Points on a hilly landscape, in no order, each with its height.
A ball rolls from a point to whichever of its 2 nearest points has the largest drop for the distance, and stops where none of them is lower. Distance is the straight distance between rows; heights are no part of it.
q242 (h 3.74): 138 111 126 110 129 97 114 117 121 98 66 140 134 89 150 147 141 155 123
 136 150 124 132 118 108 137 149 165 158 70 149 115 109 160 176 114 130
 120 117 76 137 140 148 130 132 130 161 127 97 94 189 132 155 138 146
 169 141 133 112 116 170 150 115 145 157 125 104 109 137 173 88 139 137
 107
q862 (h 4.51): 177 98 161 128 129 133 92 105 112 140 102 108 149 127 124 142 138 148
 149 153 117 145 124 108 128 141 158 108 157 109 138 183 121 123 148 76
 134 110 85 128 118 154 138 105 132 151 161 193 150 144 116 136 132 81
 150 148 117 160 112 175 174 190 94 101 144 115 104 112 97 122 125 172
 155 96
q464 (h 6.22): 152 59 141 104 138 86 121 114 115 104 136 132 103 118 150 102 133 104
 126 113 109 144 86 127 130 94 114 116 163 66 141 125 104 155 158 85 123
 99 89 149 108 99 152 116 139 169 103 157 137 147 137 169 142 132 131
 144 134 99 131 115 148 125 127 112 107 135 84 119 127 136 111 155 124
 106
q979 (h 6.32): 133 169 115 177 137 146 146 137 127 167 99 124 134 175 107 125 140 191
 129 135 171 119 154 124 116 126 159 77 133 175 111 154 116 89 108 145
 111 135 155 127 102 156 117 151 95 83 187 144 151 107 125 132 147 101
 129 80 142 122 121 156 124 124 129 145 131 130 167 154 123 135 163 191
 133 132
q868 (h 4.87): 118 149 197 138 131 93 123 120 142 102 114 139 171 136 121 139 107 142
 141 120 108 141 111 96 164 137 177 158 120 139 151 153 111 142 129 86
 149 134 82 90 116 94 121 104 132 160 171 126 133 148 93 123 117 124 139
 118 118 120 158 157 130 164 140 140 175 101 137 89 90 141 151 121 126
 121
q599 (h 3.10): 152 112 124 118 119 161 93 137 102 170 181 122 117 118 132 148 107 85
 137 159 81 158 124 125 129 129 98 158 90 132 144 122 75 115 124 101 166
 112 140 107 164 92 139 138 215 89 92 152 99 73 127 117 146 140 120 134
 136 105 128 127 135 131 83 178 121 139 128 154 142 137 81 121 137 113
q949 (h 6.88): 91 155 134 124 94 138 135 154 121 142 169 122 161 137 146 152 81 102 122
 140 101 154 100 113 149 152 145 175 91 185 117 79 95 120 72 112 173 130
 164 81 158 60 118 155 162 111 134 109 102 95 108 85 123 129 129 134 188
 159 129 119 105 74 87 168 160 107 169 170 155 142 109 104 124 97
q594 (h 7.81): 134 149 171 131 82 94 153 119 110 101 148 127 142 165 108 116 93 115 150
 121 150 124 97 137 166 147 197 117 141 194 122 133 128 111 117 133 152
 141 150 130 88 124 120 105 93 118 138 131 132 121 82 73 77 82 168 140
 129 184 133 121 111 75 96 123 150 115 199 149 155 136 151 146 106 111
q932 (h 5.17): 119 89 123 93 75 102 138 91 103 152 108 97 99 160 132 73 117 120 132 104
 120 112 69 156 157 119 118 103 158 118 148 104 87 102 108 128 75 102
 153 112 130 121 117 148 135 118 122 117 123 146 148 109 150 116 140 157
 142 160 128 121 180 65 121 146 100 100 155 194 121 136 123 128 130 133
q683 (h 6.55): 144 89 106 135 165 169 156 157 145 108 151 114 95 159 117 110 140 102
 108 134 166 126 111 151 92 66 95 58 160 121 110 95 150 139 104 139 57
 129 146 180 112 121 135 128 67 105 109 149 158 168 121 153 138 142 80
 88 134 114 123 115 85 131 158 112 84 161 113 120 122 91 187 197 141 143
q550 (h 5.41): 98 157 116 168 135 99 133 159 133 135 161 153 146 111 136 136 119 137
 110 105 98 148 155 102 108 109 84 163 82 128 133 107 90 147 108 123 158
 136 125 126 134 71 126 133 153 162 142 101 115 125 127 162 138 184 96
 96 167 48 169 138 94 99 172 161 89 114 140 96 127 134 103 113 113 141
q789 (h 4.45): 132 148 107 127 126 118 83 95 134 156 38 145 154 107 145 125 153 195 108
 116 108 113 155 118 112 169 128 152 150 83 111 122 141 124 159 133 131
 128 105 76 150 159 119 160 134 159 157 128 111 126 176 151 138 126 159
 154 150 158 109 118 196 147 118 96 185 106 85 121 116 147 102 95 142 95
q578 (h 7.34): 131 106 129 131 91 107 181 125 102 64 116 108 98 147 103 146 117 109 141
 122 188 90 98 145 107 118 131 98 134 170 159 133 105 142 139 123 97 134
 167 94 86 137 128 127 129 58 161 94 128 145 119 89 157 150 149 188 125
 118 115 156 106 69 110 164 97 96 219 135 150 149 121 129 135 210
q865 (h 4.15): 95 138 111 130 105 121 117 93 129 116 82 104 180 102 152 145 132 136 124
 127 76 119 157 128 139 184 94 174 92 122 128 103 150 146 146 117 138
 141 121 61 188 116 125 152 153 166 119 95 123 157 136 117 106 154 143
 169 149 135 117 141 159 110 161 121 159 103 101 83 89 140 104 56 128
 152
q940 (h 3.34): 92 134 140 120 138 153 170 120 174 106 95 133 133 182 118 101 141 134
 114 116 143 124 136 149 124 128 146 97 143 134 91 115 171 119 110 165
 88 151 139 143 132 121 148 144 63 125 113 93 128 137 116 124 82 114 103
 101 104 152 126 77 113 145 159 130 164 148 92 119 108 114 191 145 108
 136
q103 (h 6.38): 106 147 118 125 125 108 155 151 171 111 146 167 140 190 145 72 114 111
 104 92 90 155 78 127 141 103 124 108 143 141 104 54 145 123 75 134 127
 122 147 125 133 60 128 160 78 157 81 86 101 137 103 142 112 141 111 100
 173 131 143 39 92 39 126 130 173 135 130 162 138 134 138 125 96 99
q794 (h 5.07): 141 100 93 167 112 111 161 140 101 94 162 98 151 99 170 141 131 141 134
 127 122 145 135 88 118 119 91 101 129 133 138 99 125 148 140 90 133 106
 134 107 121 129 141 150 129 173 131 138 155 169 146 131 145 152 137 166
 214 117 95 185 118 27 134 104 108 117 155 128 121 130 89 147 116 132
q23 (h 3.76): 144 114 176 124 149 146 131 139 146 129 173 144 157 66 123 65 155 180
 150 81 93 126 131 67 139 116 102 90 112 130 104 96 139 116 128 100 89
 71 105 132 139 139 126 157 135 172 119 137 171 137 162 167 152 170 124
 118 140 106 73 164 118 91 118 116 124 153 90 191 137 107 150 110 101 66
q640 (h 3.59): 117 179 135 111 165 125 76 113 149 196 81 159 114 131 115 124 119 170
 133 133 138 123 127 116 152 119 173 148 134 80 183 144 111 120 129 155
 115 140 102 90 135 164 84 96 124 123 151 135 116 114 133 126 184 134
 127 84 95 122 156 144 156 205 155 135 158 131 135 129 97 136 143 86 153
 112
q957 (h 4.70): 130 124 132 126 68 144 128 101 114 146 113 104 127 152 104 74 123 136
 118 102 109 115 110 170 135 151 141 113 159 167 110 103 126 88 82 139
 112 126 173 139 157 118 117 154 116 104 139 110 111 125 157 87 75 97
 131 159 124 207 139 93 161 77 106 136 95 83 155 180 147 112 116 145 118
 138
q708 (h 3.14): 104 120 92 146 126 120 136 131 109 136 129 91 119 108 156 181 121 108
 131 165 143 118 143 123 130 136 96 147 87 135 152 165 124 136 148 116
 158 141 115 114 117 133 119 123 173 136 113 133 146 151 93 125 149 143
 140 133 150 89 137 188 115 138 155 118 111 110 142 102 102 123 126 87
 157 188
q899 (h 3.03): 154 144 107 141 154 133 116 157 133 101 113 136 117 94 114 180 132 163
 125 140 195 102 131 100 105 116 154 132 147 137 140 153 145 142 145 107
 126 136 124 115 93 171 107 120 130 116 190 131 147 131 164 139 175 140
 132 141 134 137 119 159 109 165 113 107 119 114 161 113 155 124 140 143
 164 149
q217 (h 1.94): 159 124 81 129 135 155 64 158 103 195 161 124 94 88 137 101 142 140 113
 139 110 127 125 134 125 108 123 132 147 109 140 110 103 94 82 137 122
 94 152 173 151 143 101 147 162 124 126 152 114 100 174 142 174 145 112
 113 151 136 145 123 145 125 96 105 87 132 123 201 157 109 102 143 137
 88
q19 (h 7.49): 47 158 129 133 89 123 184 112 123 119 82 106 145 128 133 120 138 141 132
 121 145 112 173 165 114 166 117 153 90 156 110 113 125 125 116 198 112
 157 170 113 164 115 147 144 96 107 141 53 107 110 141 83 87 134 118 130
 118 131 128 124 130 109 172 189 118 125 118 114 123 148 125 95 96 175
q488 (h 5.40): 123 140 120 116 150 137 114 110 140 140 83 147 118 146 139 140 139 123
 123 154 129 147 161 160 117 142 142 142 134 81 125 146 136 135 161 167
 161 163 117 135 133 132 149 108 104 118 92 145 95 88 113 134 105 106
 128 93 98 119 130 89 139 196 142 125 177 167 76 82 111 140 132 126 135
 118
q908 (h 2.20): 101 132 121 119 127 161 99 135 142 107 98 130 138 111 111 152 132 105
 108 131 113 129 139 154 99 147 124 187 117 129 123 110 142 153 96 115
 131 149 145 120 199 93 140 133 152 115 146 84 95 117 167 107 106 143 86
 150 102 166 148 75 130 184 131 173 115 101 95 95 151 118 108 112 141
 160
q31 (h 1.78): 126 152 111 162 141 155 153 128 130 107 109 108 142 112 133 178 138 162
 143 162 174 116 174 105 120 151 133 110 107 160 119 171 158 128 163 124
 137 146 113 128 104 179 138 127 123 132 153 133 163 138 115 130 133 126
 138 128 127 122 92 184 108 158 134 102 143 138 135 98 113 117 156 128
 146 164
q389 (h 6.41): 107 85 162 68 129 105 112 123 106 151 142 111 81 129 144 90 109 76 136
 136 144 130 74 168 180 100 177 145 151 93 152 135 96 113 101 138 99 108
 111 156 134 101 135 85 125 141 95 144 128 109 118 104 137 96 118 100
 102 133 161 109 146 184 128 147 123 155 94 168 131 130 160 134 126 87
q449 (h 5.16): 183 105 120 116 145 166 95 101 132 164 110 115 110 165 131 130 129 118
 139 160 104 153 110 121 124 113 113 79 152 90 145 167 138 122 141 106
 120 119 101 125 115 161 121 125 140 110 95 186 139 157 113 152 153 99
 141 131 127 148 92 138 164 144 104 83 146 133 110 134 89 119 117 140
 163 120
q446 (h 7.40): 144 111 106 136 141 209 147 135 142 106 146 114 126 106 102 162 157 105
 129 156 128 121 178 134 69 154 48 115 73 163 67 138 145 127 153 110 123
 128 156 160 161 133 177 176 163 72 102 123 140 105 149 153 119 146 108
 145 102 114 71 108 96 167 101 170 91 166 75 125 154 109 119 138 131 170
q876 (h 7.11): 83 151 116 117 122 113 144 171 108 110 129 130 143 115 175 132 92 104
 132 143 148 156 96 135 135 124 175 179 151 157 145 60 120 144 59 155
 143 149 187 83 187 70 121 122 93 117 147 93 97 89 159 62 138 129 88 109
 178 152 143 105 98 94 113 183 152 145 156 164 155 158 116 148 113 108
q41 (h 0.55): 152 129 88 108 124 121 80 154 120 169 127 145 107 101 149 150 120 136
 108 134 133 115 102 122 127 123 139 163 141 108 125 117 112 110 117 117
 150 110 127 115 122 156 104 149 186 134 130 142 117 108 159 142 194 133
 151 142 164 141 128 105 144 118 81 106 138 110 146 175 173 133 101 102
 153 96
q387 (h 7.29): 74 160 144 147 105 136 171 140 117 100 97 125 174 135 155 125 127 143
 128 140 145 153 151 132 113 151 163 146 129 177 99 83 130 132 78 161
 131 152 187 93 179 79 157 152 73 107 169 83 104 90 155 77 95 113 87 108
 160 146 113 107 109 99 134 200 158 140 132 135 140 159 134 170 97 120
q483 (h 7.65): 134 129 81 143 142 179 150 138 151 123 153 120 101 125 87 164 134 105
 128 129 138 103 157 140 66 128 22 104 64 175 97 143 146 134 146 131 98
 131 145 154 125 149 131 160 173 74 108 101 141 150 119 158 154 182 112
 143 92 89 100 136 94 127 134 147 64 136 138 110 148 98 118 91 143 221
q864 (h 2.67): 119 139 152 119 126 103 88 138 124 106 108 136 127 82 113 121 130 137
 124 119 150 118 130 141 145 129 196 184 171 110 148 134 133 149 111 140
 136 145 118 141 151 129 120 83 95 153 170 116 116 107 167 101 103 115
 107 131 90 168 170 118 148 202 132 118 117 120 110 96 147 118 143 140
 125 104
q430 (h 8.01): 92 172 147 148 94 114 178 120 100 90 143 98 145 124 130 112 102 137 165
 133 162 124 133 129 172 136 165 124 123 184 155 112 147 123 114 167 119
 156 169 116 128 141 119 98 67 118 142 97 139 150 110 55 82 126 125 137
 134 167 125 173 110 68 148 121 130 127 192 129 117 131 146 121 95 151
q409 (h 2.64): 117 165 142 111 167 152 130 98 163 165 86 142 113 186 111 145 111 129
 152 144 137 131 113 127 150 115 151 108 119 101 178 151 118 117 162 147
 107 147 103 82 111 152 102 105 126 73 119 125 117 127 85 119 186 146
 125 92 72 89 122 148 122 175 154 161 179 145 147 118 70 129 155 79 166
 178
q634 (h 2.04): 172 132 77 127 149 95 103 168 115 139 122 167 89 112 135 171 125 147 112
 131 188 104 103 104 103 92 151 139 164 95 160 141 105 131 149 122 140
 116 125 105 71 178 103 122 157 114 166 151 120 102 161 157 219 141 155
 139 157 99 134 124 122 118 94 114 124 120 186 150 175 158 97 141 161
 114
q761 (h 4.53): 166 99 208 141 144 172 138 128 134 101 189 118 164 82 102 88 145 146 155
 104 81 141 158 82 143 115 105 83 101 153 109 134 132 124 129 84 110 100
 103 166 141 114 147 129 127 134 132 157 158 147 123 154 95 139 96 117
 97 116 95 172 123 137 128 127 94 145 95 130 113 98 148 159 112 103
q737 (h 4.98): 132 183 140 174 125 118 118 121 128 151 157 150 170 127 118 111 109 164
 133 102 67 166 165 90 151 118 114 139 98 146 150 113 115 127 106 126
 161 145 132 115 138 93 116 128 117 135 139 121 109 125 110 138 89 153
 106 93 146 98 147 140 128 78 160 126 131 115 161 103 108 137 108 130
 102 121
q609 (h 2.55): 140 147 145 116 131 133 137 123 120 97 115 117 159 162 163 189 120 101
 151 192 138 163 134 115 123 136 161 137 118 116 132 152 170 143 181 133
 163 150 102 83 111 144 155 84 102 152 97 150 136 161 61 101 123 103 150
 137 151 147 88 147 120 144 120 87 210 147 126 83 92 154 136 114 148 110
q869 (h 4.99): 136 158 99 113 125 126 80 103 111 174 77 147 121 108 148 129 151 143 118
 143 109 123 165 159 117 174 145 158 138 91 109 138 130 116 163 176 172
 145 129 136 149 161 127 131 130 135 111 138 76 75 145 116 102 102 161
 126 117 151 133 98 180 157 114 105 168 140 94 124 141 143 93 104 127 99
q945 (h 5.67): 96 170 69 142 140 124 135 120 163 106 67 149 142 115 135 113 151 201 100
 107 147 100 156 119 114 141 128 129 156 112 107 104 208 136 131 179 87
 145 133 124 132 187 102 141 64 152 154 92 140 159 172 137 113 136 132
 139 140 182 112 113 139 116 164 60 150 124 121 108 122 115 143 104 122
 126
q741 (h 0.99): 134 133 153 142 127 143 95 137 101 97 150 120 159 82 143 153 123 106 131
 157 106 171 158 127 139 134 161 194 125 119 150 120 123 161 114 106 177
 153 132 121 183 84 153 97 129 144 133 133 105 98 142 95 79 127 95 127
 117 145 147 117 129 178 124 141 128 139 96 72 139 130 108 154 119 99
q300 (h 2.31): 109 164 119 146 148 167 137 119 185 136 58 155 124 190 77 138 140 165
 107 115 153 106 152 154 97 133 149 100 136 140 103 148 150 112 129 145
 98 159 124 140 117 149 120 150 103 76 164 99 118 124 126 146 122 117
 111 99 74 131 140 90 121 202 151 148 138 124 110 94 109 107 176 144 152
 181
q238 (h 2.82): 137 99 129 124 104 88 127 88 92 141 91 126 131 69 145 123 148 165 154
 117 127 110 164 118 130 163 115 123 129 91 148 141 93 122 205 139 141
 109 114 104 115 171 150 136 148 136 136 147 111 92 163 136 121 124 187
 163 127 99 111 171 184 111 116 143 135 137 120 127 126 172 70 129 109
 113
q490 (h 6.62): 96 149 139 129 105 124 148 141 157 113 167 139 150 175 114 101 102 88
 113 96 76 146 92 132 146 126 117 142 110 177 109 84 118 119 64 114 140
 132 153 114 145 44 119 149 133 135 113 82 110 141 91 115 98 139 105 115
 154 136 164 82 96 66 129 160 138 99 160 148 136 118 132 108 106 137
q370 (h 4.48): 118 93 91 164 92 100 143 135 86 112 110 89 131 78 142 139 149 161 123
 119 158 107 156 124 96 135 95 127 134 128 128 125 101 134 136 103 116
 113 140 129 125 136 136 150 144 157 184 125 154 141 185 130 153 135 136
 174 181 119 126 195 146 100 142 133 51 83 139 127 130 134 94 157 136
 161
q167 (h 4.12): 104 143 171 126 132 108 159 97 174 80 57 144 158 174 122 124 129 152 123
 112 127 128 120 119 139 143 154 116 143 120 113 137 159 139 135 117 108
 146 98 98 112 117 145 135 88 156 152 94 133 165 98 139 108 122 134 130
 118 142 130 112 134 144 164 117 195 118 109 88 79 146 175 126 123 146
q581 (h 7.59): 150 105 127 132 93 102 172 124 97 96 147 106 96 167 119 137 117 99 147
 129 185 98 103 159 125 136 150 80 144 178 121 155 118 119 152 130 140
 139 153 145 52 142 133 123 118 89 118 142 148 125 91 100 113 95 180 156
 129 128 118 130 97 62 100 125 112 123 201 150 162 144 136 150 122 160
q536 (h 4.39): 133 148 119 152 125 133 122 89 136 149 136 148 129 131 111 66 130 168
 133 85 84 144 162 130 142 120 99 99 136 109 154 104 138 127 140 179 105
 145 132 157 135 140 117 124 70 127 108 121 108 134 136 140 66 145 121
 105 98 127 132 120 160 77 176 98 103 144 135 103 97 118 113 135 93 134
q934 (h 3.79): 128 145 169 123 137 139 165 97 149 131 145 147 144 123 114 57 147 173
 151 88 109 127 157 111 156 129 113 73 122 131 105 112 162 106 152 184
 90 122 130 151 120 160 138 138 66 132 89 121 144 133 126 143 76 134 136
 103 101 125 76 127 136 73 152 98 148 179 114 151 108 126 155 110 74 98
q950 (h 5.18): 183 114 204 153 136 136 99 119 121 125 169 125 172 117 117 104 131 156
 153 118 77 166 137 78 160 122 148 101 139 145 129 159 133 128 121 65
 133 99 86 152 122 121 139 103 117 168 147 183 149 150 100 146 81 97 118
 118 111 146 117 161 154 142 107 91 134 121 106 114 99 113 136 179 122
 62
q748 (h 5.75): 136 77 89 146 148 99 130 136 142 99 101 126 117 106 147 148 164 135 93
 119 148 110 139 122 84 126 82 109 155 73 95 138 138 155 163 92 135 122
 99 169 99 133 145 147 139 188 134 152 156 149 147 205 148 131 130 150
 155 84 128 128 115 153 151 88 89 122 75 84 132 120 125 158 145 132
q815 (h 3.66): 131 111 115 172 87 102 133 149 79 84 137 103 147 68 144 182 134 127 127
 141 154 125 176 133 100 148 124 180 109 142 138 145 103 161 143 95 177
 141 145 132 135 112 153 118 146 135 173 120 124 109 155 105 105 130 132
 172 149 112 144 163 131 142 121 151 67 94 142 70 154 148 72 161 124 164
q162 (h 4.19): 122 125 132 94 107 147 110 126 106 150 129 126 106 136 138 69 135 119
 123 123 132 130 104 175 142 135 183 129 182 137 120 92 160 98 75 181
 104 119 160 151 167 140 128 116 73 123 107 121 113 110 164 68 83 75 122
 135 112 220 134 74 151 118 93 115 134 140 114 192 157 119 136 146 105
 85
q78 (h 5.68): 157 97 102 114 148 148 137 126 162 138 141 124 98 211 147 140 117 81 121
 156 108 152 86 130 110 98 85 69 135 105 101 150 162 122 128 114 124 119
 117 143 83 128 133 150 135 130 46 165 160 180 70 182 156 107 139 110
 163 117 93 98 115 92 115 81 153 151 112 144 98 121 142 134 147 135
q511 (h 2.59): 162 116 146 143 106 141 120 143 75 73 160 114 149 65 128 156 136 113 143
 149 141 143 178 141 112 143 158 167 132 147 132 120 118 157 147 118 173
 142 157 147 151 120 163 112 124 109 151 138 112 74 173 87 72 116 124
 165 115 154 122 122 128 142 96 152 91 144 125 94 182 145 81 184 109 118
q270 (h 1.48): 145 99 137 111 137 139 151 74 111 130 124 114 138 86 155 121 144 130 181
 148 100 136 156 93 143 157 84 101 110 100 160 141 131 138 215 145 121
 116 103 88 134 179 159 127 139 115 80 154 126 123 130 130 120 145 165
 156 107 89 60 190 165 104 131 127 168 168 104 120 84 145 90 86 114 127
q920 (h 3.22): 177 135 117 104 152 111 70 117 123 173 95 170 93 158 124 139 120 126 133
 151 148 140 94 125 135 83 174 134 164 69 194 150 91 127 147 124 131 125
 115 93 100 156 107 92 129 98 155 167 103 99 125 144 198 113 143 121 115
 123 143 106 161 169 106 134 154 134 164 129 132 168 98 149 163 98
q55 (h 2.87): 151 122 184 133 139 143 145 84 151 128 122 143 177 103 133 86 154 184
 157 97 82 127 155 64 140 160 92 82 111 129 104 131 149 120 176 116 112
 104 89 95 125 160 151 165 133 145 116 138 150 138 135 163 110 141 153
 141 122 109 54 170 159 92 121 115 181 152 90 141 96 134 126 103 91 88
q520 (h 3.56): 131 139 118 84 137 118 86 131 115 121 123 145 111 106 140 111 140 112
 130 145 141 137 113 163 140 112 195 168 182 83 150 109 178 138 125 182
 119 139 127 141 165 157 125 59 75 150 112 125 104 126 158 82 101 102
 118 138 100 209 133 82 151 168 109 88 148 145 96 126 148 124 122 130
 125 73
q976 (h 5.92): 125 137 167 112 136 121 99 163 131 162 182 139 116 148 88 142 86 102 114
 115 123 112 71 121 168 108 163 150 109 152 138 156 81 119 72 80 143 113
 107 142 107 97 81 116 196 112 152 134 147 125 101 129 173 114 125 109
 104 118 185 133 97 168 104 168 103 97 170 168 153 95 147 118 153 126
q415 (h 5.56): 139 110 130 149 128 134 167 128 142 69 137 96 164 139 151 163 118 135
 136 148 127 138 111 72 124 131 119 94 131 165 118 132 155 139 127 60
 115 101 104 90 104 138 139 154 141 165 161 133 174 200 105 133 147 128
 138 167 192 144 96 184 112 79 122 91 162 98 153 122 103 121 137 145 137
 140
q226 (h 1.05): 132 179 158 97 148 146 112 107 144 155 109 136 144 177 132 148 104 111
 161 171 120 152 105 109 161 127 167 136 116 116 172 140 149 116 168 144
 143 144 95 59 126 155 111 79 113 123 102 148 120 153 58 92 164 117 150
 113 123 155 90 151 138 141 133 104 224 137 155 123 87 144 142 61 161
 119
q889 (h 0.68): 117 155 107 130 130 169 115 136 174 142 97 158 127 160 69 138 132 140 98
 98 122 102 132 147 85 139 108 145 117 153 99 125 138 114 100 132 115
 145 143 125 155 120 122 162 163 79 148 77 93 106 157 140 132 142 105
 133 83 147 139 56 130 164 116 179 119 97 122 127 160 110 126 109 146
 174
q156 (h 6.85): 125 75 125 114 151 162 182 141 137 70 173 106 119 108 135 119 163 89 116
 134 153 120 148 142 110 106 88 81 127 110 83 97 166 150 152 152 84 124
 138 198 131 129 165 137 69 141 84 132 159 152 131 151 101 137 93 123
 117 114 98 110 75 127 160 107 90 196 66 106 136 101 166 160 109 121
q858 (h 6.69): 98 94 168 68 113 88 149 142 129 118 165 143 79 151 115 101 108 57 128
 111 158 95 60 175 168 122 176 147 141 133 115 123 118 110 117 157 124
 109 122 160 100 102 135 102 148 115 83 105 118 101 103 96 123 109 145
 120 86 119 168 71 99 134 114 164 138 142 134 184 177 133 169 100 104
 120
q24 (h 4.77): 115 156 82 135 168 81 128 161 176 130 102 183 107 133 119 146 134 154 76
 90 162 89 123 119 102 104 109 139 134 94 123 134 140 150 149 137 137
 138 99 143 77 150 89 135 139 146 148 109 125 135 141 194 167 161 134
 107 124 64 172 98 98 143 165 99 121 112 139 105 145 124 136 94 146 145
q551 (h 6.75): 97 99 134 119 98 102 147 139 116 140 134 104 90 141 97 126 114 95 123
 104 141 98 101 160 108 115 75 140 96 146 132 147 72 123 98 110 94 108
 132 143 126 105 114 120 187 112 144 92 134 155 127 126 176 161 107 151
 104 84 168 149 126 129 148 186 46 74 154 140 135 116 126 99 138 201
q323 (h 6.09): 129 73 164 107 135 103 141 110 94 142 141 91 101 118 140 96 135 116 159
 141 154 137 110 138 149 101 151 99 143 92 156 144 92 122 136 130 92 105
 121 150 115 122 147 87 93 138 124 172 151 119 123 123 132 105 125 108
 111 110 132 169 147 154 138 143 101 159 110 141 98 144 152 175 114 101
q820 (h 8.18): 80 165 154 133 124 125 170 147 125 80 165 97 177 96 150 140 116 129 150
 150 148 134 135 99 174 149 162 153 105 178 120 120 158 135 101 137 126
 131 143 105 146 122 132 111 100 172 147 95 166 158 112 75 113 136 116
 124 158 157 112 183 84 117 135 115 166 140 139 131 118 116 179 103 105
 110
q727 (h 2.05): 165 130 116 123 126 159 86 129 123 203 170 122 114 134 123 149 110 96
 122 155 73 132 129 126 145 151 91 135 96 136 102 161 101 99 127 99 185
 113 118 148 130 127 104 154 217 113 81 178 122 102 100 149 137 104 152
 109 127 114 136 138 141 154 88 122 131 128 108 156 130 108 109 104 154
 117
q701 (h 4.07): 120 133 123 121 153 91 132 131 160 111 118 152 128 103 126 171 131 122
 111 112 123 85 121 109 123 148 93 153 97 127 127 166 137 153 172 102
 165 135 81 117 97 142 111 132 189 146 120 116 132 152 108 168 152 161
 154 145 108 60 155 140 104 158 145 111 136 100 123 96 123 129 125 50
 151 174
q40 (h 5.65): 137 82 177 125 110 107 129 97 114 160 139 97 125 149 124 77 115 141 151
 104 110 141 79 98 160 104 135 78 146 126 151 142 89 109 104 76 87 82
 109 133 97 114 111 124 119 139 150 169 162 162 116 140 152 99 144 127
 139 141 126 178 164 99 123 132 103 105 151 173 88 124 137 168 128 105
q453 (h 5.31): 107 102 53 131 154 117 117 150 167 133 99 129 93 133 137 129 162 122 74
 104 153 85 117 146 98 122 83 121 153 86 100 118 174 134 109 121 103 120
 123 180 117 145 104 150 125 189 124 124 159 171 156 196 163 139 113 126
 147 120 161 101 108 156 167 74 76 106 90 114 141 88 152 126 152 147
q643 (h 5.86): 131 111 100 153 130 122 137 149 121 137 188 132 95 146 114 123 124 71
 114 119 95 140 136 160 99 94 57 134 87 125 125 116 92 143 125 140 146
 135 140 178 127 79 137 123 168 110 83 123 108 119 107 152 118 174 96
 102 121 43 172 106 97 101 162 155 49 137 131 98 136 121 103 138 117 172
q309 (h 2.00): 153 144 114 109 133 175 46 136 99 209 187 131 94 104 129 95 126 101 134
 155 88 147 126 154 160 127 147 153 129 123 153 123 118 87 82 164 151
 110 149 172 169 132 100 113 157 115 78 156 102 80 130 95 116 117 117 99
 107 169 158 109 143 155 91 105 120 152 123 186 149 104 113 115 118 72
q65 (h 6.03): 124 188 92 177 148 131 130 139 134 153 95 145 146 151 135 121 143 196
 112 134 145 149 169 112 119 119 144 109 144 142 104 137 165 108 95 168
 129 153 147 142 118 152 113 131 64 143 158 134 141 134 126 140 111 106
 117 83 167 152 128 136 127 112 145 72 151 135 131 127 114 122 157 164
 119 100
q402 (h 0.43): 144 143 104 101 125 164 77 154 127 199 198 127 100 163 133 149 82 65 112
 162 99 145 92 142 164 131 144 164 105 151 126 132 118 98 83 122 186 122
 129 144 134 117 85 119 190 115 68 166 125 108 76 114 138 109 142 102
 136 161 149 102 110 141 80 102 137 120 151 173 149 92 128 88 156 97
q803 (h 3.67): 190 115 153 136 115 134 100 130 91 107 134 124 148 87 127 159 145 139
 149 155 147 137 158 113 116 149 170 135 151 134 124 161 131 131 165 100
 169 123 121 136 119 154 158 111 123 140 151 170 128 94 146 114 100 93
 155 160 120 175 99 146 149 157 68 109 139 137 127 110 160 142 101 179
 127 83
q32 (h 6.37): 149 96 168 122 134 120 122 146 117 144 178 123 98 131 93 150 109 80 132
 123 114 119 109 139 127 114 99 125 90 145 126 180 77 134 121 72 143 110
 107 167 108 101 126 114 213 94 128 145 137 126 107 144 159 133 121 132
 81 65 169 155 107 174 121 182 58 108 140 126 140 105 119 128 147 176
q696 (h 6.06): 117 115 107 115 140 105 140 129 168 123 117 149 129 198 166 109 134 100
 100 113 102 155 95 137 128 99 107 103 148 82 101 114 166 131 109 123
 122 128 110 146 109 92 136 142 90 185 69 126 137 176 87 176 121 110 127
 105 172 126 131 63 117 99 149 82 168 140 89 121 102 134 144 134 116 102
q587 (h 7.12): 149 79 145 102 158 183 161 124 150 77 144 108 128 114 121 143 160 98 141
 153 129 129 149 134 110 142 86 86 120 114 79 133 160 140 174 112 105
 127 124 154 143 132 179 154 129 121 79 139 146 130 130 154 105 127 110
 145 89 120 74 105 107 167 119 131 135 186 45 113 122 113 157 139 127
 135
q719 (h 6.23): 148 94 74 154 135 144 130 149 131 129 152 130 82 175 111 110 135 79 92
 119 131 128 118 186 87 85 86 95 156 125 117 95 127 142 102 143 114 148
 156 193 123 97 133 135 109 98 103 146 117 131 123 147 113 139 92 96 132
 96 173 76 99 109 153 127 48 128 140 102 139 106 128 189 139 165
q341 (h 3.35): 110 151 129 155 110 157 125 121 129 100 124 110 177 87 118 135 135 144
 129 123 91 136 174 117 119 159 90 161 86 162 119 111 152 144 110 104
 128 139 149 104 193 116 141 147 150 138 158 84 132 146 166 111 93 156
 102 168 131 167 107 139 130 121 138 139 113 101 114 92 131 115 103 103
 112 154
q918 (h 5.23): 141 168 65 136 144 88 99 136 165 136 74 189 111 146 120 136 139 180 82
 90 156 102 123 134 99 122 141 145 166 92 124 130 165 130 144 163 138
 150 113 124 89 177 84 128 104 138 151 115 107 143 151 162 152 125 150
 123 139 149 156 66 141 119 137 65 141 94 156 113 144 132 116 108 150
 133
q532 (h 7.67): 42 138 81 132 124 119 157 129 114 121 104 109 128 87 161 117 143 126 112
 131 131 131 173 161 108 139 92 178 100 101 137 77 136 161 128 206 104
 152 164 134 184 118 140 130 96 122 125 71 100 107 164 108 100 164 94
 112 121 98 143 120 117 126 197 157 94 156 88 95 116 135 104 101 99 149
q896 (h 6.92): 139 140 169 101 137 107 138 142 133 139 164 165 103 128 90 99 121 121
 136 91 149 97 102 130 152 119 164 109 135 146 111 132 116 100 129 157
 123 114 132 153 90 145 118 124 139 105 112 121 129 84 122 125 128 115
 153 113 88 120 135 98 106 116 105 150 139 154 153 192 181 132 156 111
 102 99
q92 (h 7.07): 110 91 140 133 92 99 177 105 83 134 135 90 90 150 114 133 119 114 157
 124 158 109 116 158 113 113 90 100 96 149 175 154 69 123 153 144 103
 120 151 118 96 126 135 116 142 66 136 114 121 131 95 102 149 147 143
 147 101 56 137 189 130 81 143 196 67 108 193 134 103 161 110 131 124
 207
q204 (h 5.42): 110 143 177 113 145 104 108 145 130 161 175 132 149 119 134 164 87 118
 144 139 119 144 100 87 179 127 173 166 95 141 151 159 88 128 118 90 165
 108 87 98 113 105 98 102 171 154 134 156 143 120 72 122 159 124 149 99
 140 97 156 180 111 169 119 142 175 116 147 133 113 129 148 92 135 85

Call two points neighbours if one is among the 2 nearest of the other. Go from one point of each pair to the other, from neighbour to neighbour, staying as low as possible. Name the highest point that can't be avoided.
q41, q889 | q415
q402, q226 | q899
q402, q41 | q309
q741, q889 | q950
q31, q226 | q609
q270, q889 | q789
